Points, in no order, along strands that fork and pass close to each other.
(in the rows, 128 means zero)
Points whose rows are less than 131 apart are linked; no others are. Some points are linked to none.
Pom: [ 81 109 158 112 136  94 144 155 175 133 154 161  63 134 101 176 153 105
 197  68 107 107 145 127 122  97 111 116 169 141 100 173  91 148  92 147
 184 138]
bozut: [117 150 144 159 138 105 149 123 120 136 109 142 169 129 128 114 139 145
 166  97 156 125 181 136 163 136 120 135 181 130 126 101  91  99 110 133
 156 167]
giva: [154 111 155 151 159 102 104 142 157  74 137 139 183  90 152 164 172  97
 170  79 154 157 157 205 133 117 146 113 138 111  95 103 119  97 116 167
 152 163]
leno: [108 157 139 140 139 151 133 108  92 163 118 143 146 124 128  80 136 170
  84 163 113 117 107 113 117 115 117 181 128 150 201 155 115 216 156 162
 155 113]
kotub: [140 131 164 155  45 144 156 130 107 152 108 137 144 154 169 178 109 113
 141 110 110 113 106 134 126 140 145  82 125 123 108  84 147  70 104 121
 135 100]
vab: [103 147 151 154 113 142 150 134 112 195 165 114 116 140 156  93 132 149
 124 157 105 108 110  96 102 130 102 108 127 135 138 108 124 134 124 123
  91 132]
sifik: [103 131 174 112 175  71  83 145 116  50 154 118 156  75 123 118 139 139
 157 129 132 131 135 184 150 109 158 122 108 116 100 136 157 125 124 176
 138 128]
fuma: [ 69 179 130 116  97 118 155  95  86 123 114 118 155 170 118  99 113 167
 110 152 156 100 150 104 156 157 141 109 158 123 120 167 138  93 143 118
 130 114]
detu: [141 130 161 142  81 115 135 121 130 131 107 122 160 145 176 176 143 124
 182 103 134 124 148 150 141 138 141  86 120  95  83 107 114  67  85 112
 137 127]
fipen: [179 135  96  96  72 132 136 120  94 130 114 118 106 157 127 154  72 107
  80 142 128 126  96  99 126 156 115 123 100 144 139  82 164  70 150  68
  88  82]
tarev: [132 158  92 106 126 157 113 114 109 100 128 129 154 142 120 124 106 148
  64 159 134 122 108 115 131 134 149 148 117 139 150 176 183 156 168 161
 137  85]
zupi: [115 141 125  99 108 141 100 100 125  85 133 112 143 144 117 149 104 134
  85 162 120 110 113 129 144 139 171 148 108 131 132 157 169  93 171 139
 147  75]
dat: [117 100 149 140 156  85 133 183 149 147 170 146  65  96  93 145 169  86
 169  79 109 117 152 129 121  96  83 122 141 153 106 124  88 155  80 128
 166 163]
Dum: [106 108 107 122 169 128 125 120 121 115 164 111 120 114 103  68 114 161
  76 185 132 135 113 111 130 137 115 134 111 116 160 180 111 190 152 115
  73 125]
ginis: [111 104  99 127 108 130 134 130 140 127 197 124 120 150 136 128 123 105
 127 117 142 110 144 146 163 137 107  63 128 108 123 142 154 103 138 118
  90 134]
pofa: [162 155 111 107  75 131 145 127  98 144  55 154 123 137 108 149 104 116
 129  99 101 138 137 111 140 137 138 179 152 141 129 105 150 120 127 122
 168 110]
Ropip: [131 135 151 147 116 108 149 134 157 133 111 136 144 144 165 178 154 119
 201  73 170 123 168 149 151 134 126  71 151 104  95 133  86  88  91 134
 146 151]
Luno: [142 131 101  73 145 100 133 142 124 136  75 125  87 142 115 143  94 119
 126 131 165 112 147 112 173 186 142 118 118 128 131 159 160  78  81 122
 117  93]
nupod: [190 142  52 102  86 170 120 122 129 105 125 153 162 130 114 171 135  82
 128  78 159 148 147 131 134 101 123 114 121 132 104 144 177 143 131 146
 132 131]
bas: [183 148  74  90  54 169 128 103 129  95 103 140 152 151 120 174 118 100
 104 119 149 139 128 129 130 129 144 131 123 122 105 144 150 114 161 121
 135 109]
vivi: [140 144 122 113 138 156 100  98  88 145 207 137 153 101 166 115 159 160
 103 142 104 136 103 112  94  96 144 147  93 131 163 118 176 126 155 149
  75 148]
zimo: [157 144 100 101  64 166 153  95 129 164 153 143 117 120 152 112 141 128
  93 172 107 130  76  86  80  98 103 164 111 130 144 121 119 156 179 105
  66 141]
Gev: [145 118 148 196 199 132 123 153 137 115 174 134 153 102 116  93 166 121
 137  64 176 136 165 127 124 107 102 139 154 188 138 111  80 139 114 144
 176 190]
gub: [197 136 120 155 127 163 108 142 140 126  97 130 187 120 181 179 164 130
 149  96 167 168 120 160 111 142 153  85 106 109 113 116 149  94 105 150
 121 139]
Muman: [169  87  74 122 170 119 133 162 154 133  76 152  93 112  92 114  93 101
 133 107 132 159 140 152 138 137 113 148 140 126 162  86 109 162 104 129
 109 150]
guli: [188 158  87 117  79 156 152 141  95 145 121 123 105 162 154 158  89 126
  85 152 142 117  86  79  97 178 114  85 109 134 142 124 148  92 131  96
  77  90]
kisa: [195 153  80 134 140 169 110 117 142 100  81 141 202 133 159 152 157 135
 128 118 167 161 135 147 113 154 162 122 140 101 129 140 125 102 120 163
 112 147]
goza: [141 129 111 146 173 130 100 132 137  93 111  99 153 142 129 125 102 151
 122 142 125 135 123 132 136 176 164  95 125 112 137 158 167  87 106 147
 125  99]
kole: [183 128 123 105 108 118 112 146 129  97  90  75 103 123 118 177  82  98
 134 130 159 141 125  95 154 130  99 112  88 134  65 146 151 121 100  77
 124  74]
tari: [171 149 168 151  87 141 109 139 101 163 137 120 160  93 162 145 182 119
 152 118 112 140 117 120  92 103 114 133 101 146  86  85 160 107 105 113
 135 149]
Bavog: [137 120 145 137 105 110 112 128 111 152 152  87  96 152 135 141 120 113
 143 132  94 102 131 100 124 148 119 106  95 128  97 101 157  56  88  65
 111  93]
tefop: [157 108 115 150 191  95 103 141 139  84 144 128 179  89 122 111 155 112
 150 104 150 145 161 190 140 123 126 122 138 122 122  80 125 105 112 143
 117 174]
Did: [153 126 113 125 100 123 134 140 111 119  99 127 150 118 109 134  94 102
 131 103 117 141 142 146 166 112 117 138 130 132 112 102 174 132 134 118
 150 117]
dise: [146 141 104  99  32 162 146 109 136 144 108 142 109 132 117 131 130 104
 110 158 107 130 103 109 111 103 108 176 126 141 111 128 120 165 176 109
 117 133]
Senup: [178 107  60 116 120 163 116 133 163  96 114 141 124 137  94 171 127 104
 143  74 141 154 139 129 137 128 137 120 141 120 118 176 146 153 116 144
 154 123]
tulu: [159 135 123 112  76 140 119 135 134 124 120  88  94 124 108 143 112 106
 131 154 148 123 121  78 133 118  87 123 109 138  64 164 145 142 119  84
 114 100]
ris: [158 119 100 150 110 118 121 142 136 124 184 116 132 136 145 161 144  85
 135  81 139 115 154 147 158 140 112  50 110 111 119 126 175  75  96 115
 101 131]
zipe: [191 144  87 112 137 170 130 150 118 162  94 157 143 101 146 120 139 130
 114 140 182 150 144 104 119 135 116 147 137 149 141 125 122 159 106 161
 108 168]
Lefi: [159 130 101 152 126 117 116 139 133  97 133 124 180 121 139 179 133  90
 148  60 142 131 151 156 164 142 128  73 128 114 118 141 184  84 100 144
 143 123]
Zadir: [106 152 133 144 112 106 159 139  98 162  90 140 106 151 108 149 104 118
 170  66 112 111 174 100 169 135 105 118 176 142 126 116 135 108  77 119
 177 134]
pim: [136 160 136 124  65 135 164 127 101 194 126 136  89 146 149 112 123 126
 120 156  94 108  95  84  97 134 105 143 127 151 140  91 132 110 128 101
  92 120]
Sor: [100 131 166 117 141 135 129 109 138 169 168 110  91 105 192 110 138 162
 113 212 105 104  59  98  80 126 134 140  85 107 149 142 112 149 146 134
  60 133]
fub: [ 61 141 198 138  68 126 150 108 139 150 122 132 125 153 157 172 118 129
 168 110  92  95 121 111 121 104 146 118 137 125  81 129 132  95 113 141
 179  99]
tevek: [132 136 130 113 100 117 120 123  82 139 169 140 141 144 147 133 109 114
 104 123  91 102 126 134 137 141 148 124 102 136 151  81 209  52 133 127
 118 106]
metuv: [117 125 128 124 127  89 133 133 133  72 134 125 154 127 115 176 105  96
 151  72 122 113 159 159 186 132 137 101 147 109 111 153 182  86 117 141
 168 103]
Tup: [ 79 117 174 165 169 112 134 112 117 134 165  97 121 115 139  58 129 175
 118 182 109 123  99 143 111 133 106 117 110 108 170 129  56 193 159 114
  92 123]
Lagop: [ 19 132 169 179 139 129 137 100 131 119 174 104 135 181 117 106 122 174
 146 125 113 106 122 141 129 116 127  75 146 116 140 169  83 175 144 140
 164  93]
nubeb: [104 125 147 155 211  67 140 155 140  66 150 127 157  93 113  86 141 139
 157 125 213 133 150 176 147 151 123  91 161 140 117 134  57 120 102 174
  95 163]
digak: [135 130 159 128  86 173 105 108 129 116 107 138 155 121 170 157 122 135
  79 185  84 129  66 140  66 114 177 169  87 120 125 111 144 143 167 161
 135  99]
numi: [105 132 124  79  90 108 148 113 133 126 109 141 105 137 101 115 133 116
 131 138 135 119 154 135 167 137 124 151 148 109 112 142 111 112 143 102
 125 135]
sarit: [120 151 168 132 105 134 103 119  99 147 166 125 157 121 175 126 173 148
 155 141 112 112 132 131 109 122 150 121 111 118 111 107 156  78 122 136
 120 154]
kip: [103 149 145 126 140 130 163 114  97 193 161 105  97 117 176  88 115 168
  88 192 118 104  79  67  95 143 101 115 117 110 154 133 112 151 140 108
  40 133]
vut: [170  99  42  76 148 132 102 107 147  66  98 107 114 147  72 134  96 101
  85 150 163 147 142 107 142 134 135 139 103 121 110 155 148 119 139  77
  92  98]
gez: [140 101 129 172 207 146 126 140 128 124 161 127 145  99 111  55 136 159
  94 145 164 155 128 110 103 113 102 157 137 160 172 133  43 211 139 142
 121 164]
norut: [ 72 167 155 125  86 128 123  97  96 166 182 125 127 161 161 127 172 145
 157 148 116  81 139  91 100 118 136  97 114 134 105 122 150  68 116 120
 120 132]
vuzug: [158 129 115 189 202 148 121 151 143 113 130 137 179 104 110  99 131 136
 126  82 182 153 148 130 132 115 114 150 170 174 153 115 101 163 119 173
 175 169]
Tuni: [139 149 119 135  88 152 118 115  97 118 102 100 141 150  89 124  91 134
  78 145  88 129  98  85 118 116 124 168 118 162 120 130 168 144 164 104
 165  65]
dob: [139 131  92  82 102 132 150 135 145 134  64 141  70 137 110 147  95 118
 114 150 167 123 124  97 152 169 121 130 143 117 119 196 111 150 131 132
 130 123]
tepos: [147 127  99 142 173 161 101 125 124 118 125 113 154 130 155 117 107 163
  89 167 103 137  91 126  97 157 168 124 107 112 160 135 166 117 135 152
  99 113]
dem: [109 127  91  95 145 133 126  99 128 126 126 127  94 158 124 113 105 160
  65 182 126 101 114  97 123 179 159 138 122 116 167 171 140  88 158 105
  89 109]
fusu: [169 145  62  71  62 147 125  85 129 106 110 137 108 166 108 161 125 104
  92 139 147 127 138 101 139 149 156 154 123 122 127 150 128  69 163  86
 112  98]
nup: [ 88 108 195 139 152  90 113 147 148 147 175 125 100 106 129 112 184 126
 174 139  98 110 125 154 103  99 114 143 117 142 113 110  86 138 107 129
 136 152]
lumes: [152 147 109 125  88 117 155 123 101 148  61 158 106 126  97 154 106 112
 162  52 113 138 168 110 169 133 121 161 179 142 141 124 140 132 103 137
 173 143]
moz: [201 139 114 144 108 165 119 151 112 135  98 121 168 129 189 170 124 118
 120 129 148 153  94 140 103 152 139  84  91 115 122  93 161  97 107 130
  95 117]
feru: [142 138 130 155 157 164  89 108  85 121 177 117 192 109 143  93 155 163
 104 142 104 150 117 133  95  99 139 149  98 139 155 106 167 157 162 147
 117 146]
fos: [152 141  93  90 111 138 161 101  80 168 134 145 117 120 143  98 109 157
  53 171  97 123  79  63  77 130 114 175 121 129 179 114 136 138 167  90
  55 139]
Dov: [156 117 105 166 130 176 115 133 144 127 134 128 145 124  99 115 146 134
 123 111 114 162 126 118 106  98 111 149 140 143 129 137 109 191 141 130
 161 145]
Vele: [132  75  78  99 194 104 142 152 153 118 116 161 108  96  91  84  96 100
 104 121 143 155 133 183 151 120 109 152 141 131 182  85 125 169 141 140
  89 150]
fet: [  4 141 181 114 141  90 157 126 145 167 114 118  74 171 123 129  99 134
 179 118  98  85 127 104 124 106 123 113 141 125  99 129 117 126  95 120
 177  93]
tonak: [ 99 114 201 155 116  99 115 134 149 139 164 132 125 103 139 151 209 109
 187 103  97 110 147 145 104  92 113 139 126 135  86 107  93 109 104 120
 177 173]
bato: [158 101  81 102 109 111 131 141 144  90  64 119  69 122  62 155  64  82
 146  82 124 157 139 111 164 128  96 143 128 132  94 139 136 164 117  85
 141 104]
Ked: [164  95 104 130 143 155 115 134 139 120 144 134 161 107 125 137 149  93
 122 115 111 158 144 172  97  57 114 144  98 131 127  48 144 158 148 121
 116 171]
peko: [167 140 110 158 178 154 130 135 143  91  94 142 196  95 127 103 129 128
 112 121 191 163 147 151 125 113 121 153 160 151 137 110  88 182 155 172
 146 174]
luzuk: [106 131 141 153 107 145 129 111  98 143 175 144 164 159 173 133 119 145
 108 121  87 109 107 146 118 150 169 101 123 120 171  86 182  61 138 159
 117 112]
sobe: [105 116 130 101 140 126  90 111 137  78 155 126 145 117 102 123 125 127
 115 144  95 130 122 160 140 103 160 153  96 120 131 141 170 142 157 155
 153 102]
vul: [135 117 112 156 205 112 157 158 148 104  76 142 156  95 110  84  94 136
 101 146 173 153 130 152 134 142 103 147 161 136 157 111  68 187 139 158
 134 158]
dimor: [ 75 132 172 139 141 103 129 151 126 149 158 113 117 140 151 143 137 129
 175 119 134  97 145 128 138 122 119  66 123 128  91 135 141 100  88 137
 149 127]
zun: [ 85 159 156 133 121 139 149 112 110 154 102 151 134 136 111 105 125 162
 120 115 112 116 123 113 148 107 126 185 173 154 175 157 122 209 144 174
 196 114]
fum: [161 111 110 165 165 123 159 170 160 124  72 141 127 108 119 130  90 110
 147 100 161 156 138 159 149 150  97 122 169 134 141  93  84 162 115 148
 141 157]
Rud: [176 116 126 156 195 163  92 141 132 121 141 120 166  87 129  98 177 149
 124 141 165 175 136 121  76  93 110 148 110 155 111 110 109 176 132 126
 117 183]
fidob: [163 133 104 137  75 120 161 128 132 110  79 126 121 152 129 205  82  99
 173  39 144 133 148 117 179 152 122  88 137 118 126 146 145 100  99 114
 153  92]
Nere: [125 107 143 104 164 130 139 142 168 144 155 172 107  99 146 107 145 114
 135 133 141 130 125 176 126 109 125 180 141 134 173  98  69 166 160 178
 134 170]
zozo: [119 104 148  96  96  92 146 146 168 123 110 140  48 125  87 180 120  88
 187  83 105 119 140 119 140 115 110 139 144 125  88 162  99 142  94 112
 163 118]
Zukim: [ 46 121 174 161  86 136 143 102 134 105 169 106 133 164 135 125 105 138
 134 145 105 106 115 145 146 126 133  80 128 108 113 150 112 131 167 125
 144  90]
lin: [119 104 163 137 157 138  92 108 135 108 180 138 152  90 145  98 162 134
 136 142  97 145 114 184 103  73 134 176 100 129 160  91  89 177 174 143
 125 156]
sal: [168 105  97 121 141 130 105 141 129  95 103 123 173 111 105 152 126  83
 132  98 122 161 158 161 133  81 119 131 100 126 103  79 175 139 118 116
 133 142]
povub: [186 143  93 107 132 149 123 117 160  97  56 139 160 125 141 149 146 139
 120 154 144 149 138 143 103 149 177 155 139  86 113 169  97 142 131 155
 139 137]
fezab: [153 155 109 102  37 121 156 124  82 165 105 145  88 161 119 137 102 102
 113 117 113 113 117  95 131 158 112 132 126 154 146  81 154  70 132  73
 109 105]
Raf: [ 92 146 136 125 114 106 138 130  65 164 163 124 125 142 123  92 100 134
  99 119  95  98 140 117 162 131 119 129 122 149 168  96 195  97 138 115
 129 101]
goke: [123 115 168 137 174  85  77 147 136  51 157 125 174  68 127 155 173 112
 158  95 135 161 137 204 117  89 155 127 116 118  87 111 145 128 133 177
 159 156]
Nuza: [176 117  48  74 105 126 113 100 135  87  87 124 114 146  84 153 117  98
 112 118 159 137 166 114 168 153 141 154 110 117 125 160 136  84 118  80
 113 104]
Gulo: [111 113 171 143 133 149 101 104 140 136 162 131 132 111 153 103 159 153
 131 172  72 129  92 151  92 100 155 171 105 111 164 120 106 155 162 153
 134 128]
romot: [ 50 115 152 141 178  88 147 140 136 149 145 140 118 152 130  98 116 145
 155 118 111  98 146 172 153 143 137  97 151 120 165  85 117 101 108 149
 142 139]
Fike: [139  89  70  60 190  94 114 134 146 107  99 151 112 110  90 104 104  98
 104 127 123 150 142 176 146 121 148 166 113 112 167  90 158 109 129 120
  87 135]
tuka: [112 118 116  85 135 117 142 136 118 164 125 136  77 115 108  84 121 134
 106 177 164 124 139  82 147 151 112 131 133 129 126 165 120 137 102 105
  76 136]
Vuz: [148 107  84  56 177 111 115 136 143 107  58 133 106 112 125 122  90 111
  84 166 129 143 110 160 135 146 161 168  97 102 151 104 164 119 142 124
  85 115]
dok: [187 132 118 160 156 163  99 148 123 125 120 114 182  94 129 139 175 127
 132  94 176 184 144 123 106  94 108 117 122 161  85 114 147 162 118 129
 144 173]
Zaze: [138 142 145  87  79 130 132 106 129 142 111 115  96 134 171 140 110 127
  93 212 119  99  76 112 109 153 143 152  87 118 114 116 131  83 155 104
  84 100]
Das: [ 27 131 164 114 143 102 147 141 131 176 131 118  68 162 122 107  96 129
 138 139 105  87 116 124 153 135 119 107 125 134 146 123 144 124 113 123
 142  86]
Fel: [124 130 111  49 156  99 120 146 128 136  61 140  76 123 119 127  88 110
  95 150 152 118 120 141 174 166 155 160 111 120 151 142 175  86 127 129
 115  99]
todil: [101 119 147 146 195 123 135 130 113 131 159 122 124 102 122  57 123 168
  91 175 154 135 120 115 122 136 101 122 125 132 178 165  68 212 141 142
  95 135]
kifi: [148 120 115 173  92 128 157 152 135 134 111 102 112 154 116 164  91 101
 168  55 125 131 151 124 162 151  95  58 153 111 101 124 124 124  92  96
 138 108]
Narib: [141 118 109 139 122 152 132 135 157 107 125 134 137 146 105 141 133 137
 135 113 133 138 135 126 133 138 128 113 162 117 115 180 118 151 133 140
 148 130]
pusok: [108 150 112 116 119 139 144 121 101 130 101 133 134 130 107  94 102 153
  70 169 125 126 110 110 136 134 124 157 134 137 153 175 136 197 167 134
 141  99]
niki: [184 151  87 163  90 141 157 134 110 143  87 155 160 127 124 149 133 105
 158  59 147 146 160 131 152 132 106 129 175 142 144  90 115 128 119 143
 154 164]
Dusan: [162 100  92 101 118 159  98 105 141 112 175 121 127 123 143 141 144 115
 112 156 120 141 114 132 101 114 138 136  87 108 117 130 145 115 161 110
  75 139]
peku: [103 129 135 158 158 133  94 113 142  77 155 118 168 140 139 134 144 160
 148 131 132 124 128 158 134 156 187  87 141 100 131 163 157  87 124 189
 144 126]
miv: [ 71 122 178 199 176 141 115 127 133 125 204 100 139 139 124  97 164 161
 142 113 119 132 116 152 116 118 119  77 135 139 143 153  93 179 139 151
 153 127]
Ditel: [ 50 111 157  89 179  80 152 167 136 168 146 122  50 132 110  84 116 139
 135 156 128  98 123 126 141 138 114 107 125 134 137 133 112 133  90 119
  95 110]
vivot: [132 129 179 155 119 158 115 125 143 151 109 130 150 111 181 132 146 156
 116 187  86 137  78 146  74 121 162 160 107 111 135 102 103 150 148 156
 130 136]
basi: [165 122 127 163 186 152  88 127 105 136 169 103 175  94 163  95 155 169
 113 150 145 166 119 114  86 121 125 120 104 132 123 107 145 140 131 121
  72 174]
fabur: [142 162 101 109 121 157 130  92 118 121 101 147 174 119 163 118 139 154
  51 188 109 127 102 133  70 126 162 191 110  96 177 134 113 200 194 164
 121 142]
Divap: [152  92  74  90 135 102 118 134 146  68  69 100  91 127  52 128  69  99
 108 132 149 157 139 121 156 121 104 137 116 126  90 144 132 160 135  62
 112 100]
ripa: [103 141 131 141 103 151 125 104 126 108 147 134 164 161 168 148 113 149
 109 145 130 105 109 156 136 167 180  79 134 107 148 140 159  78 153 184
 126 106]
kizip: [166 147 141 131 152 151 129 133 171 105  59 145 172 105 167 153 141 141
 130 136 151 153 134 161 103 133 162 174 162 101 115 131  66 170 148 181
 166 154]
dafa: [103 130 164 138 197  79  93 142 126  64 168 120 150  87 133 102 162 160
 168 145 181 134 142 171 132 137 156  95 131 121 101 144 103 119 112 180
 105 165]
kal: [139  95 121 137 151 118 114 136 134 157 156  99  86 158 120 102 132 139
 147 135  90 117 137 105 121 152 133 113 121 113 124 123 126  79  82  73
  87 121]
Zufe: [103 110 201 160 115 124 115 130 161 128 142 124 137 115 154 181 190 126
 192  84 117 134 139 147 105 103 140 100 138 119  67 144 108  98 103 130
 185 151]
bibe: [184 123  70 106 105 142 135 153 121 133  37 121  79 135 101 153  66  97
 109 117 130 149 116 109 137 149 105 132 113 136 124 117 148 171 118 106
 122 109]
Maz: [ 75 115 125 133 170 115 136 108 112 157 158 113 103 160 130  73 124 170
 121 155 101 105 141 107 126 155 141 106 139 113 162 116 123  87 116  94
  82 136]
gisuz: [ 41 146 174 109 145 113 140 114 126 145 139 151 109 138 111  98 143 159
 152 131 126  98 132 136 149 102 132 155 157 142 159 172  93 178 128 175
 177 113]
Bel: [ 97 126 149 171  94 162 136 113 136 139 131 146 152 169 133 153 129 153
 127  90  80 120 111 132 131 117 148 136 171 126 149 137 133 144 137 171
 203 100]
Fom: [146 115 172 161 109 115 134 155 153 126 125 128 129 107 143 192 153 107
 192  54 128 142 146 137 130 109 108  93 142 119  73 136 115 124  95 123
 173 142]
vor: [139 116 143  81  76 121 111  93 146 109  99 109  91 146 138 175  99 100
  96 175 127 116 105 133 139 160 157 165  88 119 114 101 128  49 164  81
 116  75]
rut: [ 66 137 141 131 150 120 141 118  83 170 170 120 107 152 119  74  98 155
  84 139  92  98 109 118 155 139 131 125 119 141 209 133 169 140 147 127
 117  81]
rinul: [117 121  96  91 144 127 108 115 129  71 116 133 176 112  91 124 105  97
 101 108 112 142 143 178 148  86 152 160 114 125 142 111 191 154 164 159
 151 103]
Sel: [148 127 153 186 140 134 132 148 129 142 132 134 157 111 129 130 164 124
 164  72 132 136 168 131 135 103 113 142 161 159 120  90  95 131 114 131
 186 178]
Lafu: [ 66 124 188 142 148 122 112 124 151 144 172 126 112 123 160 107 162 158
 161 178 104 107 107 140  97 113 141 128 109 117 135 124  87 134 132 148
 120 144]
guze: [146 131 169 170  97 118 130 147 126 158 121 108 118 121 154 214 169  95
 184  44 122 137 146  99 122 120 101  73 112 132  73 140 153 112  67 101
 178 132]
vanik: [ 93 130 114 173 130 106 164 147 120 161 132 120 107 162 107 124  99 108
 162  56 130 119 177 117 167 141  88  69 183 132 118 111 115 127  86 115
 154 131]
Rabi: [ 59 177 141  89  95 123 129  74  90 152 154 135 125 168 132  88 161 164
 136 166 132  78 150  87 127 128 147 134 133 135 124 156 120  92 134 122
 119 132]
memup: [158 144  97 109 139 172 111  99  96 134 185 137 148 134 163 132 118 168
  71 156  99 126  76  90  79 139 163 135 102 123 176 130 186  97 155 144
  74 121]
fir: [137  76 148 155 141 149  99 136 160 118 158 144 156 100 137 139 151 105
 133 112 106 161 113 197 100  74 135 147 106 120 132  68 120 165 162 148
 143 152]
Lal: [151 110  88 143 157 118 125 122 130 108 128 132 179 112 114  86 130 132
 123 133 139 148 154 156 151 134 130 130 152 119 149 104 126 112 132 119
  97 156]
Rimek: [123 122 136 161 158 148 137 140 140 148 151 140 128 120  98  86 140 150
 128 132 135 140 129 118 123 106 109 161 156 161 164 143  70 203 137 148
 159 151]
ziza: [ 97  92 137 128 117 117 124 125 148  99 181 115 116 137 127 127 111 122
 131 158 114 120 117 174 145 133 134  93 117  96 114 141 127 121 160 124
 105 116]
Nodi: [112 133 153 142 172  73 146 141 123 116 118 124 152 113 123  88 143 140
 173 126 186 125 180 151 166 143 109 101 164 127 101 108  75 101  91 121
 108 171]
razov: [ 88 123 150 103 165  83 120 159 131 130 157 113  87 122 116 114 122 125
 148 149 143 101 141 129 149 139 117  92 119 130  96 150 147 113  80 127
 117 114]
rol: [ 55 137 137 132 154 114 137 107  85 153 130 106 104 159 104  52 109 177
  83 165 105 102 125  94 144 154 136 132 128 130 172 156 135 124 140  97
 115  97]
rop: [ 84 134 163 100  97 127 148  92 141 171 145 119  77 142 184 119 127 145
 115 212 101  86  61  96  90 140 137 140  94 113 136 125 119  89 152 110
  70 115]
Zov: [161 131 165 162 138 137 104 147 120 168 144 146 163  90 157 145 196 115
 149  88 113 139 155 137 104  92 121 159 117 157 127  73 137 115 110 134
 182 185]
Gelak: [107 131  97  97 138 117 131 121 125 122 108 114  85 168 108 126  95 138
  95 155 152 103 135  94 158 179 145 114 133 123 132 172 143  69 125  95
 112  92]
vis: [ 31 148 175 108 120  93 165 117 133 141 116 139  86 143  92 120 115 140
 174  97 113 101 143  96 150 100 116 147 175 144 111 174 111 161 120 131
 185 112]
lesog: [123 122 139  75  87  93 134 116 144 106  72 117  90 132 120 144 106 105
 129 159 128 117 127 140 165 149 142 163 119 104  95 129 114  79 152  76
 124 105]
zon: [195 155 120 127  71 165 132 135  97 146 133 135 145 152 179 157 121 127
  98 144 128 140  73  99  70 144 129  91  99 133 126 107 160  88 131 115
  83 100]
vadu: [116 116 131 184 151 150 151 157 159 144 168 131 115 141 107 112 143 131
 147  91 155 136 141 121 129 115  90  93 185 154 128 145  61 175 119 136
 156 159]
Funet: [158 140 162 121  72 147 118 119 158 114 109  97 113 114 122 182 149 114
 173 123 131 135 110  80 116 107 109 139 121 130  41 188 120 137 112  95
 149 111]
Ged: [138 100 162 117  82 116 111 132 180 105 142 119  87 110 102 186 168  89
 181  98 100 135 115 117 112  85 103 140 123 133  56 176 117 139 111 104
 162 116]
gem: [199 139  52  90 107 149 132 138  98 158  37 148  77 129 110 138  93 113
  92 151 145 145 119  69 105 167 119 156 110 137 141 132 133 161  98 108
  98 129]
gutet: [170 152  84  88 106 135 147 129  88 167  74 144 103 126 133 112 104 141
  62 171 129 131 105  75  97 166 127 164 115 137 158 125 143 133 136  98
  82 127]
kud: [117 122  89  76 141 130 127 128 117 119  98 132 115 105  90  82 110 136
  53 192 157 139 126  93 134 134 117 165 106 129 145 190 138 204 156 125
  96 122]
Duk: [118 127 141  88  67 131 135  98 150 139 128 139 107 126 115 114 164 119
 146 160 104 116 131 122 131 113 134 186 133 115 109 133 101 122 156 102
 123 140]
pazut: [ 94 112 174 159 165  96 140 163 159 142 201 151  84 106 101 117 186 110
 166  90 129 116 137 145 110  87  99 135 138 171 130 121  52 160 110 144
 167 166]
Fuvof: [101 114 176 164 113  88 133 145 126 149 146  96 112 138 125 158 134 103
 164  97  78 103 150 124 134 127 111  86 121 120  81 101 138  81  78  93
 158 110]
gazut: [ 74 115 150 196 187 136 143 145 159 126 185 127 124 151 119  91 151 159
 150 109 155 120 136 142 114 120 116  88 169 147 153 144  37 163 132 154
 149 150]
Kul: [180 140  79 165 112 141 147 119 116 123  73 132 197 127 122 116 124 136
 131 112 144 164 153 140 143 136 119 131 167 125 136  97 108 130 136 120
 129 156]

A fork is a point with three links. Follow the links from the first point to the second and name the forks in between, in order.
niki / Pom -> lumes Gulo nup
nup / fidob -> Gulo lumes
tarev / fos -> pusok todil Rimek
Ked / Ged -> Gulo nup

Follow the links from the first point to the second, and from the first to the third. Name the last point that the two ways share.
vul / fidob / lin -> lumes
norut / dem / kifi -> Sel
Gev / kifi / Ropip -> lumes
memup / sobe / Dum -> pusok
sobe / ris / vut -> Rimek
rinul / Maz / bibe -> pusok
ris / numi / zun -> Rimek
